A landscape with many peaks, sampled at points; each row gives a point and its height.
A climber steps from a point to the highest of its 2 nearest points, and stops where none of them is higher. Distance is the straight distance between rows; heights are no part of it.
j715 height 38.9: [  4  -1  14  13 -20  13 -26   5  -4   1   3   9 -15   5 -41  10  14  29
   8  14   6  -2  21 -14  10 -28 -15  11   6  -3  11 -11   2 -13  11]
j627 height 52.7: [ 13  24  21  -3 -17  21  33 -27   8   9  34  -7   6 -15 -26   7   5  -8
 -12   8  -8  21 -17  -9 -25   6   4 -27  -1  -3 -27   6  -2   3   3]
j704 height 8.3: [-26  -7  -1  10  25  20  10   9  -7   1   4   7  -1  29  -8  -7 -23   8
   9   7  18   8  -5   6  11   7  14  11   0  -8  -7 -19  -1  13   2]
j447 height 49.0: [ 22  -1   7 -11   2  10  20  12  21   8  -5  22   4  -5 -24   8  -6   9
  11  23 -12  -1   7  -4 -18  -3  -9   4   6  22  13 -16 -14 -13 -14]
j643 height 34.5: [ 17 -20 -18   7  13 -13   5  -7 -19   7  -7  11   9  15  35  -4  -4  13
 -12   1   0  -3 -33 -13  15  -8  -2  13   9  -3  -7  13 -13 -23  21]
j520 height 32.3: [ -2 -17  -1 -23   2   4 -18  13  32  -1  -6  -7  -3 -26   4  -6  -9  -7
  16   0  -9 -20  23 -14  10  -7  -4 -22  14  28  15 -12  14  11  -3]
j595 height 48.8: [ 23   0 -19 -21 -23 -21 -20   2   5  -2 -23  19  11   7  -3  23  35   7
  -9  13 -21   5  -1 -10   0 -12 -11 -11  -8  24  18   4  12 -16 -12]
j572 height 23.4: [ 28 -15  -9  -9  12 -24 -13  -5  -7 -13  -3   8  28   5  -3  19   9  11
   6  12 -26  -2   7  -7   1  -6  -9 -21   9  20  -6   2  19  11  -9]
j202 height 27.7: [ 14   1   9   7   2  19  32  14 -18  -9   7   7   1   9 -31  -9 -42  -3
 -11  -4  17  13  11  -6   7   6  -8  15  24  -6  -7  14 -25  -6  -1]
j749 height 12.4: [-27 -17 -15 -16  19   0 -22  31   6 -27 -16 -18  -4  -7  11 -10  15  14
  16  -7  -8 -20  14 -18  17 -11   9   0  10   9   7  -7  10  10   6]
j201 height 43.7: [ 17 -26   8  -8  14   6   6  -8  13  10   2  -1  16  -5  20 -18 -21   6
  -5   7  10  -4  -4   8   6  -3  -8 -37  24   5 -29   2  -4  -3  -7]
j897 height 50.2: [ 36  26  19   4 -21  11  34 -19   1   5  42   2   5 -15 -31   6   3   0
 -14   5 -20  12  -7 -10 -25  -5  -5   2  -1   0 -22  19 -14  -1   1]
j511 height 47.5: [-19  -3 -18 -11  -9   3 -24  14   2   2 -34   5  -2   6  -7   9  21  23
   9  15  18   2  -6  -4   1  -3  -6 -13  -7  11  11 -23  10 -28  -1]
j630 height 44.2: [ 11  -3   6   4 -36 -14  -4  -5 -14  -9   5   1   8 -13  31  -8   3 -13
 -20 -21 -13  -6  -9 -12  17  -6 -11  -2  -1  -6   3  27  -3   0   6]
j568 height 32.0: [-33   9  -3  -3  -4  11   5  12   6   9 -22   4  -5   0  -6  -2 -15 -15
   2  -8  11   6   1   6 -15  16   8   4  -9   8  12 -20 -10   1 -12]
j62 height 50.6: [-12   3   5  -1 -17   0 -11 -15  -1  11 -18  11   5   1  21   7  12  -8
   4  13   9  15 -23  21  -6  10   1 -39 -10   0 -18 -18  13  -9   3]
j940 height 56.4: [ 21   7  16  -6 -19   1  15 -21   3   9   4   9  17 -12  -5   6   4 -10
 -20  15  -5  22 -16   4 -27  13  -1 -34  -5   6 -18   6   1  -6  -8]
j570 height 46.3: [-18   7  12   5 -33  16  -5  -8 -14  -7  -6   0   3  -5  20   2  18  -6
   6   4   7   6 -16  15   0  -2   1 -39  -3 -16 -16   5   7   4 -10]
j32 height 17.2: [-29   4  -6 -17 -14  -7  -7  13   0  -8 -19  20  -2  12  10  12   7 -10
   7   4 -16   1 -23  -8  -6   8   6  10 -30  18  19 -22   6   4   8]
j317 height 30.8: [ 13   1   5  22  16 -10   3 -15  -2   4  41   9  -3  12  16  -7  15   7
  -2   8 -11 -10 -15  18   0 -14   9  14  -8 -16 -10   5   8   9  18]
j636 height 19.8: [-22   8  18  21 -18  13  16   6 -12  -1  27  10   2  14 -11   0 -15 -15
   1 -11  -8   1 -10   0   5  -1   9  42 -14   4   5  -8 -14  13  21]
j192 height 55.0: [  9   7 -20   6  31 -10  20   2  -7  -7 -10   0  -4  17 -11  -7 -14  -3
  -2   8   5  18   6   5 -14  19  12  24  -2 -11  13   4 -18   0  -7]
j829 height 57.6: [ 13   2  -2 -26 -35 -27 -16  13  11   3 -27  20   4  -4   5  16  19 -14
 -16  -5 -17  -1   1 -18   7  -5  -8  -5 -22  25  24   5   5  -4  -1]
j954 height 37.0: [-21  -9   6  17 -11   0 -12   1 -39  -8 -11  13  -2  19  31   6  21   6
  -6  -5  -2   0 -31   2  22 -11   3  -7  -6 -19 -11   7   5   0   2]
j577 height 35.9: [-10 -25  -7  -9  -3  15   3  18  -8 -19 -15  13  14   8 -13  -2  -1  23
   7  21   2  -8  -1 -29   9 -17   1 -10  22  17   5  -4  -8 -12   0]
j473 height 66.5: [ 30  -3   4  -7  31  -6   1  -4  19   2  25   2 -14  -9 -30   7 -16   3
  17  13  -4  -5  30   5  -2   2  -4  20   1   3  12   3   4   7   3]
j215 height 3.6: [-32   8 -18 -10   9  -5   5   7   4  -2 -21  -3   3  -6  41   2  15  -4
  14  -1  -1   1 -22  27  -7  16  16 -14  -6  11   3 -25   6   1 -19]
j758 height 48.6: [ 18   4  11  -5 -17   3   9  -1  21  15  -6  13   7 -13   4  -2   9   4
  -4  10  -3  -2 -10   1 -14 -10 -11   0 -12  12  10 -13 -11 -18  -6]
j351 height 9.9: [ -6 -15 -12   6  38 -11 -10  18 -23 -27   3   0   5  30 -15   5  -6  19
   8  11  -6   1  10 -25  18  -1   9  25  13  -1   8   0   5   9  24]
j14 height 34.1: [ -1 -16 -14  -9  17  12  13  25  -3 -15 -18   8  -5  11 -15  -9 -20  17
   8   9   7  -1   6 -27   6  -7   0  12  20   5  18  -5 -23 -14  -2]
j934 height 34.7: [ 15 -11  -3 -17  19   4   6  13  20  -9  -1  -9   3 -17 -10  -5 -25  -7
  15  -1  -4 -14  30  -1  -4  10  -3 -16  18  17   5   3   4  12 -26]
j407 height 18.3: [ 43   2  10  -1  -9 -16  -1 -19   6   1  20  11   9 -14  -9  15  11   3
  -3  18 -32  -7   9  -1 -19 -13  -5   6  -5  10   6   9   6   2   0]
j453 height 62.1: [ 28  -9  -1  -9  27  -8   3  10  22 -14  28   6 -11 -17  -3  -7  -8   7
  15   6 -15 -22  21  -3  15 -11   2  25   8   6  25  11  -5   5   8]
j48 height 58.2: [  2   9  -5   0  27  -7  21  -5   9  13   3   5  -5  22 -15   0 -18  -3
   8  17   1  13  -3   8 -19   8  10  30 -19  -1  16 -13 -12   0  10]
j81 height 50.9: [  6  28  12   1 -27   5  -2 -18  -6  -5  10  -4  -2   1 -50  35  20 -10
  11   0 -23  16  25  -6 -25   7  -2   5 -15   7   4   4  19   9  -5]
j947 height 9.0: [ -4 -17 -13  11  44   0   6   9 -11  -5  12   8   1  38  -9  -3 -23  16
   3  10  13   5  -2  -5  21   0   7  15  11  -9  -8  -4  -1   0  18]
j19 height 30.5: [-13  -3 -14  15   9   2   0  15 -21  -5 -26  -4 -20   4  30 -12  21  14
 -10 -14  10 -14 -18  -7  13  -4   8  26   5 -21  20   5 -18 -10  -3]
j231 height 58.1: [ 15   7 -10  -2  13   0  24 -27   7  23  17 -24 -15  -8  -7 -14 -23  -2
 -18  -6  25  10 -10  -5 -13  10   2 -14   7 -20 -22  22  -2 -14   4]
j30 height 40.6: [  3 -16  18   2  -5  33   4   3   6  -4   5  -3   8  -8   6 -18 -11   9
   7  18  13  -5   8  12   7  -6  -1 -38  21  -6 -23   2   0  11 -13]
j346 height 24.8: [ -5  13  13   4  -6  17 -11   8  16 -14   9  -4 -13 -20  -5 -10  22  10
  19   3  -7 -19  26  15  -6 -10   7   7  -6  -6  18 -14  -1  17 -15]
j58 height 57.9: [ 19  -3  17   1  -3   7  20 -11   2  22   9  17  13  19 -31   9 -24  -1
 -17  15  11  20  -5   4 -19  10  -7   0  -6   4 -23  -6  -5  -9  11]
j507 height 58.8: [  5 -13  -3 -26 -10  -8   9   5  16  25 -39  21  20   0  20   7   2  -6
 -18  14   8   8 -29 -19 -12  11  -8 -17  -1  38  -3 -14   3 -25  -2]
j245 height 50.5: [ -1  -1  17   6   1  -3  -4  -4  -8 -11  20  15  17  14 -24  15  -6   4
   9  13 -20   2  16  -3  -2   2   1   5  -9   8   2  -3   5  13  15]
j787 height 21.4: [ -5   8  14  39  -5  13   7  -2 -33  -8  39   5  -4  21   0  -6   5   2
  -6  -9   6  -3 -11   4  13  -5  13  40  -6 -19  -3  13  -6  14  23]
j259 height 4.4: [-27  16 -16 -11   9 -11 -22  14   1 -11 -22  -4  -7  -5  20  11  38   6
  17  -8  -1   1 -15  29  -8  11   7  -6 -22   3   7 -31  14   0 -17]
j628 height 40.5: [ 16 -15  15  11  -2  28  34  18 -10 -21  11  17   9   6   3 -13  -4  17
  -5  17   1  -4  -7   6   6 -14   4  -4  26  -4  -6   3 -33  -3 -18]
j489 height 37.3: [ 15 -11  -3   6  -5 -23  -9  -7 -13  13   1  15  11  15   1   9  -3   3
 -24  10  -3   4 -15 -22   9 -15 -18  10  -2   3   2  11 -12 -14  21]
j230 height 18.5: [-21   1  10   3 -13 -11   0  -4  -8   4  14  21   4  15  18   6  -8 -15
  -2  -3 -20  -4 -26  -3   5   1   6  18 -23  13  10  -9   1  13  23]
j149 height 59.3: [  0 -15   6  -5 -18  -1  20   5  -4  11 -22  10  15  -3  27  -5 -28 -24
 -22  -8  -1   5 -26 -16  -1  16  -1  -2   3  19   3   8 -22  -6  -4]
j666 height 43.1: [ 32  -3  16   0 -17  18  31   5   6 -16  13  13  15 -19  -2  -6  -6   6
  -7  10 -12  -7   0   1 -10  -4   0 -10  16   2 -10  13 -22   1 -21]
j705 height 31.7: [ 13 -11 -23   4  21 -11  16   5 -11  -7  -9  -5  -2   6  43 -17   2   4
  -8 -15   4 -10 -17  -6  12   1   7  23  15 -13  12  22 -23 -13 -11]
j419 height 6.9: [-21  17   1  21   7  22  12  -5 -26  -5   6 -11  -5  21 -15  -2  10   2
  -1  -1  13  17  -7  14 -16  13  15  -6  -6 -34 -17  -6  -3  10 -13]
j169 height 61.8: [  4   6 -17   5  15 -15  -5 -27  -9  22   9 -35 -11   1  -1  -3  -7  -7
 -14 -13  24  15  -9  -1  -4  10  -3 -15   1 -27 -29  20  13 -11  11]
j326 height 45.9: [  7  -4  -5  -4  11 -18  -1  -2  -4  -5  -1 -17  10  -4 -18   3 -32 -27
  -7 -14  -4   5  34 -12  -1  22  -4  -3  11  -1   1  22   7  22  -2]
j490 height 64.2: [ 11 -22  -4 -18  -8 -10  17  10  -2   6 -31  23  25   9  17   1  -5  -5
 -22   8  -4   5 -27 -34  -3   4   1   3   5  27   7   4 -15 -15   7]
j103 height 35.1: [-11   3   9  10 -24  31  30  -7  -8  18   6  -2  -1   0   4 -15 -29 -13
 -18 -16  10   2 -20   2  -1   8  -3  16   1  -8 -12   3 -32 -11   0]
j692 height 11.2: [-17 -17 -11 -12  29  -9 -14  13  -2 -18   1  -1  12   4   6  -4 -10   6
  11   1 -11 -10   7 -15  12   1   3  -1   6  12   1  -4   5  19  14]
j86 height 80.0: [ 15  17   2   5   4  -6  18   4   9  10  25  -3  -6  -8 -15 -14 -22 -18
  -4  -9   1   1  11  -4  -1   3   2  44 -12   2  19  11 -16   4  23]
j266 height 54.2: [ 11  -4 -10 -10 -17 -18  15 -19   2  16 -16  -6   4 -10  48  -1  -3 -22
 -26 -19   0   5 -27  -1 -11  15  -2  -5   3   8  -5  24 -12 -17  -6]
j460 height 27.2: [ 30 -19  -7  -7   1  -7 -22  -8   1  -7  -4   6  16  -4 -36  30   7   4
  16   8 -23   0  32 -15   0  -2 -12  -2   6  22  12   3  16  10 -11]
j209 height 26.4: [-22   5   9  20 -10  27   0 -12  -4   7  12   2 -17  -2  38 -15  21   4
   9  -3   0 -16 -23  20   8  -5  12   9 -13 -19  -7 -10  -2   8   3]
j111 height 33.9: [ -9  18 -13  -8  -3  -8  10   4  -3 -12 -26   0   6   0  -8  11   0 -10
  -2   7  -2  21   3  13 -33  27  11  -4 -13  -1  16  -5  -1   4 -27]
j871 height 29.1: [ 13  -6  12  10  15  13  14  -4  11   5  38  14  -7  10   1 -14  -7  17
  14  12   3  -8  -3  11   7 -15   4  18   0  -9  -7 -12  -5   1  13]
j363 height 30.7: [-29   0   7  -6 -11  34  22  29  10   6 -10   4   6  -9 -11 -13 -28  -6
   6  -8   9 -10   4  -7   1  -1  -5   1   8  17   7 -18 -25  -6 -11]
j31 height 65.4: [  2  11  13 -17 -45 -15  -8   8   1  -3  -7  14  -1 -16  -2  16   5 -24
 -11 -19 -15  -2   8 -12   8   0 -10   8 -33  13  24  10   6  10   6]
j794 height 42.8: [-11   4 -12  -7 -29  15 -15  18   6  -7 -37  -5   1 -18  -2  -2  27   6
   5   8  17   2  10   6   1  -3  -4 -23   5   3  14 -10   2 -20 -35]
j620 height 5.4: [-22  20  -6   3   2  -1 -22  14   3  -8 -26 -14 -31 -17  10  -6  37   8
   7 -14  10   0   4  22   0   7  10   6 -17 -22  16 -10  13  -1 -16]
j952 height 42.2: [-23   1  23  23 -26  21 -16  10 -24  -7   2   3  -5  25 -42  18   3  15
   5   0   5  12  19 -10   8 -14 -10  19   6  -4   6 -12 -11  -8   7]
j359 height 46.2: [ 18 -10   1   8  28  -7 -14  -6 -15  -9  10 -17   0   9 -12   6 -11   4
  -3  -5  11   1  32  -7  11   4  -7 -20  22 -23 -26  20  13  14  -2]
j108 height 32.5: [-11  -8 -20  11  13   0  -3  23 -16 -20 -24  -6  -8   9  -2 -10  -7  13
  -7  -5   7   1   5 -22  16  -7   0  23  10 -12  25   2 -22 -12  -1]
j139 height 56.0: [ 25  18 -11   0  -2 -16 -14 -25  14  14  11 -14 -20  -7  -5   1  18   7
  -9   1  10   4  11   4 -10 -13  -7   4 -12 -19   2  13   8 -20   5]
j96 height 61.7: [ 33   2   7  -2  -7  -2  22 -20   8  34   4   0   1  -6 -18  -5 -16  -4
 -29   5  18  11 -12  -7 -19   1 -14  -4   3  -6 -20  16 -12 -20  10]
j63 height 72.7: [  6  25  13  -4 -21 -18  12   2   7  14   2   9  -5  -9  -8   6  -1 -26
 -15 -14 -15   0   9 -12 -10   4  -2  34 -27  12  21  12  -3   7  12]
j684 height 29.5: [ -3  -5  13  -3  -9  32  23  25   3  -9   2   7   1 -10 -26  -7 -41  -5
   7 -10   0  -9  27 -11  11  -2 -17   9  23  17  -3   2 -27   3 -13]
j332 height 41.4: [-15   5  -9   4   0 -19  -2   7 -12 -20  -8 -15   0  -9   3  -3 -10 -24
 -13 -25  -8   5  15 -11  -2  18   6   2  -1 -10  10  15   1  19 -14]
j631 height 8.9: [ -1  -7 -18 -16  38 -24 -20  -9  11   9   8   0   8  12   3  12   7  19
  14  12  -6  -3 -10   5   3 -11  -5  -6  -9  13 -15 -18  22  -4  25]
j257 height 47.4: [ 20 -11   0   3  16  -6  16 -19   1  11  14   8  13  13  19  -8 -13   5
  -7  13   1   7 -19  14  -3   3   7 -14   7  -6 -25   1  -7   4   3]
j518 height 10.0: [-15 -16 -22 -23  41 -19 -11   6   7   5 -12   0  19  13   7   3 -16   2
   4   2  -2   4 -11  -2  -2   6  -2 -15   6  23 -17 -20  12  -1  16]
j784 height 54.6: [ -4 -12   9 -14 -10  -4  -5 -11   9  37 -26  16  16   1  22   9   0  -4
  -9  16  13  10 -33   0  -4   6 -11 -31  -7  18 -16 -17  11 -18  13]
j236 height 52.2: [ 24 -12 -15 -25  14   5  18  16  20  -7  -8  19   1  -1  -5   1   4  20
   9  33 -18 -18  -3 -26 -11 -12   2   8  11  31  19 -16  -8 -17   2]
j849 height 13.9: [-22  -9 -15 -15  -2 -11 -23  12   3 -20 -17   2  -7   3  25  -3  26  16
   5  -9  -7 -17 -15 -20  23 -25   3   7  -6  11   7  -4  14  -7  20]
j992 height 73.6: [ -8   7   2   7  14   5  21   3   9   0  21  -9 -10   0  -2 -19 -30 -13
   5 -16   9  -7  15  12   0  10  11  20  -2  -8   7   4 -10  13   2]
j7 height 41.9: [ -4   7   2   7  23   3  -8  -6 -20 -20  11 -14   6  12 -19   8  13   0
   9   0  -3   6  28   6  -5  20  10 -27  10 -18 -22   9  23  29 -12]
j916 height 51.6: [ 27  -3  -6  -8  15 -20  17 -20  13  15  -2   1  12  -4  15   0  -2  -4
 -13  10  -1  11 -14  13 -30   8  -1 -16  -3   8 -15   3   4  -5  -7]
j884 height 40.7: [ 12  17 -24 -23 -12 -20 -27   2  10   3 -32   7   8 -10 -12  24  32  -6
  -2   7 -11  14   5  14 -14   9  -3 -15 -16  14  10  -6  26 -10 -23]
j120 height 38.4: [-10 -23   5   5 -13  20  15  18 -20 -25 -10  12  17   9  13  -6   3  12
  -1  10  -2  -8 -11 -13  12  -9   5 -14  24   3   0  -3 -22  -4 -21]
j426 height 51.4: [-26  -9 -11   4   1  12   2   6  -2   1 -25  17 -10  22  -7  -2  11  18
  11  15  12   4 -24  -8  -8  -4  -2  11  -8   3  12 -29  -4 -23   6]
j602 height 33.6: [-23  -7   9  17 -23  27   7   3 -16   5  -9 -11 -12 -13  22 -19 -14 -12
 -13 -22  20  -8  -8  -2  17  -2  -7   2  11 -16  -6  13 -22  -1 -10]
j837 height 15.6: [-47  -5  -8 -21  -9   3 -26  15  -6 -19 -19   8  -9   4  23   3  21  -2
  17  -4  -8   0 -23  -4  16  -1  11 -10 -22  19  -1 -23  20   4  22]
j483 height 52.4: [  3   7  -6   4  -6 -21 -12  -6  21  11  13 -19 -24 -21  30 -20  11  -7
   0 -25   3 -21   0   8  14 -11  -3  10 -10 -11  13  13   4  -3   4]
j557 height 51.5: [ 23   8  -5   7  -5 -14  -2 -11  15  10  -2   6  -8   2   6   1  21  17
  -2  12   0   4 -14  10 -10 -12  -7   2  -8  -7   9  -5  -3 -28  -1]
j195 height 2.9: [-16   1  -9  -3   7   6  -1  10  14   3 -17 -18  -3 -13  38 -14   8  -6
  14   0  16 -11 -10  26  -5  11  14 -32  15   4  -2 -13   2   2 -26]
j384 height 28.5: [ -9  -1  21   1   3   7 -15 -13  27  30  26   4  -1  -6  -2  -8  -7   1
  15  10  12  -9   1  11  10 -13 -12 -10 -11   8 -12 -18  13   1  29]
j953 height 68.3: [ -3  18  13  15   1  19  36   0   4 -11  42  -8  -4 -10 -22 -14 -20 -22
   3 -15  -1  -2  18  12  -9  14  14  22   0  -6  -6   9  -7  23  -4]
j416 height 59.5: [  4   6 -21 -12   7 -37  -5 -13   4  23 -11 -23  -9 -10  33  -1 -10 -18
 -24 -26  13   0 -18   8  -3  13  -6   6  -9  -3  -5  16   6 -15   3]
j439 height 45.7: [ -7   9 -20  -7   9 -19  -3   5 -13 -17 -27 -25   4 -10  18  -3  16  -8
 -12 -22   4   2   5   8  -7  12   2 -16   7 -10   4  18   2   5 -26]
j125 height 37.8: [-10   6  -3   8  20  -6 -16  -3  -6  -6  -2 -10   9   8   7   7  18   9
   4   1  -5   4   6  16   2   2   0 -18  -3 -14 -18  -4  22  15 -11]
j699 height 24.6: [-13 -13   0   8   5  15  12  -7   1   7  21   5   4   9  56 -16  -1  -4
   9  -4 -11 -16 -33  17  15  -1  22   2   2   1 -15  -6   0  16   2]
j436 height 60.9: [ -8   8 -22  -8  29 -23   2  -4  19  25 -10  -4 -15   4   7  -5 -14 -12
   1  -5   5   8 -11   8 -14  14   7  33 -22   5  19 -11 -10 -10  14]
j776 height 56.3: [  4  16  28   1 -40   0   7  -9 -14  -8  18   7  12  -1 -28  22   3 -16
   2   0 -25  11  13  -5 -16   0  -6   1 -11   7  -6   9   3  12   8]
j212 height 36.4: [ -5  13 -17 -16 -16  -6  -4  11   8  -1 -36   7  16  -8 -10  17  16  -9
   2  18  -6  14   5   8 -28  30  -2 -23 -11  15   8 -17   8 -13 -35]
j538 height 61.0: [ 29   2 -10  -3  29 -16 -10 -16  20   6  17 -11 -13  -4 -11   3   5  13
   4   7   5  -3  26   7  -4 -12  -6   1   3 -12  -6   6  10  -5   2]
j191 height 24.3: [-10   3  18  -6 -25   4 -38 -10   5  -3  -5  -5   7 -15 -10  13  16  -8
  20  12  -7   5  17   9  11  -9  -8 -34  -5   4  -5  -5  32  15   1]
j248 height 26.9: [-20   5  32   0 -27  21 -19  -7  14  11   8   6   5 -10 -14   4  -5  -4
  17   7   4  -2  12   7   9 -13 -12 -23  -7   3 -13 -18  12  10  13]
j291 height 48.9: [ 11   0  -4  -2  -3 -28  -9   2  11 -11   7  -9   2 -20  31 -11   8  -7
  -4 -16 -16 -22   9  -5  11 -10   2  11   2  -1  13  14  -6   7   0]
j194 height 63.2: [-20  -7 -16   6  31 -18 -21  -5 -14   6   8  -8  -7   8  32  -3   2  10
  -2 -20   8 -13 -18   0  30  -7  -4  22  -3 -13 -10   6   7  -2  27]
j223 height 23.7: [  3  -9  -4  23   4   0  12   3 -34  -7  11   0   8  18   8 -15 -17  -1
 -16 -11  10   1 -11 -13  19   2   5  31  14 -19   5  19 -16   1  15]
j383 height 25.7: [ 14 -15   2  15  19  -1  20  14 -25 -18  20  10  15  16 -14  -5 -38  -3
 -13  -2   8   3   8 -13  23   5   1  25  21  -8   6  28 -18   9   9]
j249 height 69.5: [ -7  18  -3   1   3  -8 -13 -13   2  13  21 -44 -19 -18 -11 -10 -16 -22
 -14 -28  19   4  13  -7   0  15  -1 -22   5 -17 -12  19  17   8   8]
j813 height 49.9: [  0   8  11  -8 -27 -12   6 -18  -1  24   5  -2  -3 -13  24   0 -10 -36
 -23 -22   1   4 -23  -4  -6  17  -2 -11 -20   4 -12  19   6   1  11]
j337 height 30.1: [  0  -2   6  -8   1 -12 -30  -6  31  13  10  -4   0 -21  15  -5   3  -5
   7   5  -3 -19  10  -2  18 -16  -6 -15  -4  13  -3 -13  17   5  21]
j386 height 45.8: [ -5  11   8   6  -4   8  -9  -7 -15 -19   9 -16   2   3 -44  17   8  -2
  11  -6  -5  12  38  -3 -15  13   7  -9   4 -10  -6   7  15  18 -13]
j998 height 39.7: [  2   8  -1   2 -29  13   8  12   3 -16 -25   2  -6 -14  21  -5  37  12
   4   4   7  -3  -2   9  -9 -10  -1 -12   9  -7  16  -4 -15 -19 -33]
j694 height 40.4: [ 17 -10   8  -1 -29 -11  -8  -5  -8   4  -7  10  16   0   5   4  -6  -7
 -23  -6   1   2   0 -22   7  -8 -20 -11   1  -3   0  20  -3 -10   4]
j372 height 27.9: [  0   8  12  22   4  33  23  -1   4   8  26   0 -15   7   3 -19   5  15
   7   0  15 -11  -8  22  -2 -11  10  12  -1 -23  -8 -10  -7   4  -6]
j856 height 61.9: [-13   9  -1  -7 -11 -18 -30  -2   5  15 -13 -27 -16 -17   7  -2 -10 -29
 -11 -26  15  -1   7   6   8  10  -7 -26  -3  -3   3  15  19  -3   8]
j61 height 36.3: [ -2  20  10   6 -38  17  29  -1  -7   2 -11   4 -10 -15   2 -12  -4 -12
 -13 -11   0  -2 -18   3 -11  -4  -9  23  -9  -8   9   8 -33 -18 -13]
j854 height 33.5: [ -2   0   3  21  -3  -9  -4 -17 -30   1  17  10   3  19  29   3  14   4
 -12  -1  -8  -4 -33  12  10 -13   7   7 -11 -18 -16  14   5   3  16]
j8 height 46.1: [ -3  -8  23  15   3  21   5  14 -17 -14  22  14   4  22 -33   9 -18  14
   9   7   0   0  18  -7  15  -9   1  13  16   4  -5  -7 -10   9  10]
j84 height 20.4: [ 48 -12  -1 -18   7 -21  -6 -15  19   3   5  13  20  -7   5  14  13  10
   5  24 -25  -8   4   3  -9 -16  -6 -17   4  27  -5   1   9  -1  -4]
j167 height 62.6: [ -8  17  27   8 -24  13  13  -6  -3  -4  35 -13   5 -11 -24  -2 -15 -19
   0  -9  -4   1  14  -2  -7   6  -3   2  -1   0 -13   4   0  24   7]
j918 height 52.5: [ 12 -13 -17  -4  21 -21 -23 -10  -5  11  -7 -19   8  -3 -16   5 -17  -5
  -8  -8  11   4  27  -5   7   6 -13 -20  17  -5 -13  21  15  -1   5]
j284 height 54.3: [-15   0  11   3 -10  16   7   1  -6  13 -11  23   8  25 -29   5 -12  10
   0  16   7  15 -11  -3 -14   0  -5   5  -6   6   1 -27 -13 -16   6]
j613 height 7.6: [-21  -1  12  11  11  31  24   3  -6  -3   9  -5   2  26 -25  -4 -21  -6
   4   3  19  11  13  18  -8  17  12  -1   8 -23 -17 -11   0  19  -9]
j933 height 23.2: [ -8  17   9  -7 -21  -1 -28   1  24  -1   3 -15 -29 -33 -10   6  22  -8
  12 -16  -7  -4  23  11  -3  -7   3   2 -19   1  15  -5  22   8  -7]
j141 height 46.6: [ 43   1  24  14 -13  13  29  -5 -11 -12  32  20  14  -1 -24  14 -12   4
 -11  14 -24   3  -3   4 -17 -13  -3   4  15  11  -8  14 -17   0  -2]
j658 height 64.5: [-12  12 -24   1  25 -22 -13  -9   8  25  -7 -26 -29  -3  10  -6 -15  -6
  -8 -19  23   3  -4  13  -8  17   2  17 -12 -13   6   4   5 -15   4]
j533 height 26.3: [-11   7  26  19   1  37   5   5   7  -8  23   0 -15 -10 -12  -6  16  14
  27   9   1 -12  19  22   4  -8   9   2   0 -15 -11 -15   0  23  -6]
j814 height 56.7: [ 21  -8 -10 -12  13  -5   0  13  23 -22   1   8   0  -8   0  -4  13  24
  19  15 -23 -20   8 -12   2 -16   5   9  11  14  22  -7   0  -1  -7]
j960 height 72.9: [ 30   5  -6   2  25  -7   7 -10   1 -15  13  -5 -14  12 -47  20  -1   3
  22  12 -16  13  33   9 -14   7   6  31   4  -2  18   0   6  11   3]
j799 height 56.8: [ -1  -2 -12  -4  21 -12 -11 -10  11  16  -3 -14 -12  -7  42  -9  18  10
   6 -14  12 -19 -16  14  11 -11  -5  -1   6 -11 -10  -2   4 -12   7]
j420 height 31.5: [-23   5  -3  14  -6  21  12  -3 -20   4  -2 -27 -10  -7  34 -21 -11 -17
  -9 -30  12  -8 -18   6  12  18  18 -12   7 -25 -10  20  -2  12 -17]
j400 height 22.8: [-33 -16  -4   4   6  13  -4  -4  -1  12   3   9   4  16  33 -10  -5  10
  11   7   3  -9 -37   4  17 -11  13  -7  -1   9 -14 -24   7   6  19]
j10 height 30.9: [ -1 -13  -6 -12  12  -5 -39 -13  12   9 -18  -6   3  -1 -39  18  -1  -1
  16   3  -4  10  33  -4   4   7 -11 -10   5  21   6 -13  31  10  -1]
j78 height 36.2: [  8   2   3  10   1  -9 -28   1   6  -1   0  -1 -18  10 -37  10   9  19
   5   4   3   8  21 -12   4  -9  -6  33  -5  -3  23  -6  -4 -11  19]
j615 height 20.9: [  2  -4  -6 -12 -16 -19 -49  -5  -5  -8 -14  -4   9 -10 -11  24  25   0
   8  -3 -15   4  25   1  17  -9 -13 -28  -1   4  -3  11  37  13 -10]
j988 height 41.5: [-17  -5  10   8 -27   9 -18  11 -22 -15 -18   8  10   6  20  12  33  11
   5  12  -1   0 -14  -1  17 -18  -1 -27   2  -7  -6  -6   5   0  -3]
j812 height 37.4: [  1   5   3   6 -37  16  18  15  -1 -11 -16   3  -4 -11   6  -4  14   6
  -3  -6   3  -6 -11  -8  -2 -18  -6  16   7  -2  24  -2 -38 -26 -21]
j701 height 50.7: [ -7   7 -24   5  35 -14  17   1 -20  -5 -15 -20  -1  11  10  -5  -1  -5
  -5 -10   5  12  -7  13 -13  22  14   4   4 -19  -3   8  -3   7 -20]
j647 height 6.2: [-19  25  -4  15   6   8   1  -5  -6  -6   0 -19 -28  -1  -6  -9  28  -1
   7 -12  11   6   3  20 -16  10  13   5 -12 -34   5  -2   6   5  -9]
j768 height 37.5: [  5  -4   4  -2  15  18   6   8   7 -11   4 -18  -3 -17   0 -13  -9  -2
  11  -3   7 -11  29  14  -2   6   3 -38  25 -10 -16   8  11  22 -25]
j260 height 33.7: [ -2 -10  -6 -15  16   3 -33   3  26   4  -4  -6 -12  -5 -38  10   2  22
  19   2   0  -1  30 -11  10  -8  -7  13  -4  16  17 -17  17  -6  10]
j846 height 71.4: [-17  -2 -12   7  41 -23 -25  -1  -1   5   0 -20 -19  10   1  -5  -2   3
   4 -16  15  -1  12   9  14   6   1  14  -2 -18  -6   1  10   8  13]

Call two points neighbours if one is among the 2 nearest of the other. Go from one point of each pair to the other, from neighbour to neighbour, staying as high as possible. Name the lowest point that can't be avoided.
j918 / j940 => j19
j96 / j490 => j266
j918 / j658 => j332
j249 / j846 => j416
j96 / j658 => j231
j918 / j86 => j7

Write out the way that a climber takes from each point below.
j705 => j643 > j489 > j694 > j630 > j291 > j483 > j799 > j194 > j846
j602 => j103 > j61 > j812 > j998 > j794 > j511 > j426 > j284 > j58 > j96
j346 => j533 > j372 > j871 > j317 > j854 > j954 > j988 > j570 > j62 > j784 > j507 > j490
j699 => j209 > j372 > j871 > j317 > j854 > j954 > j988 > j570 > j62 > j784 > j507 > j490
j191 => j248 > j384 > j337 > j520 > j934 > j768 > j30 > j201 > j257 > j916 > j940
j647 => j419 > j613 > j704 > j947 > j351 > j692 > j749 > j849 > j837 > j32 > j230 > j636 > j787 > j223 > j383 > j202 > j684 > j363 > j568 > j111 > j212 > j884 > j595 > j829 > j31 > j63 > j86
j400 => j209 > j372 > j871 > j317 > j854 > j954 > j988 > j570 > j62 > j784 > j507 > j490
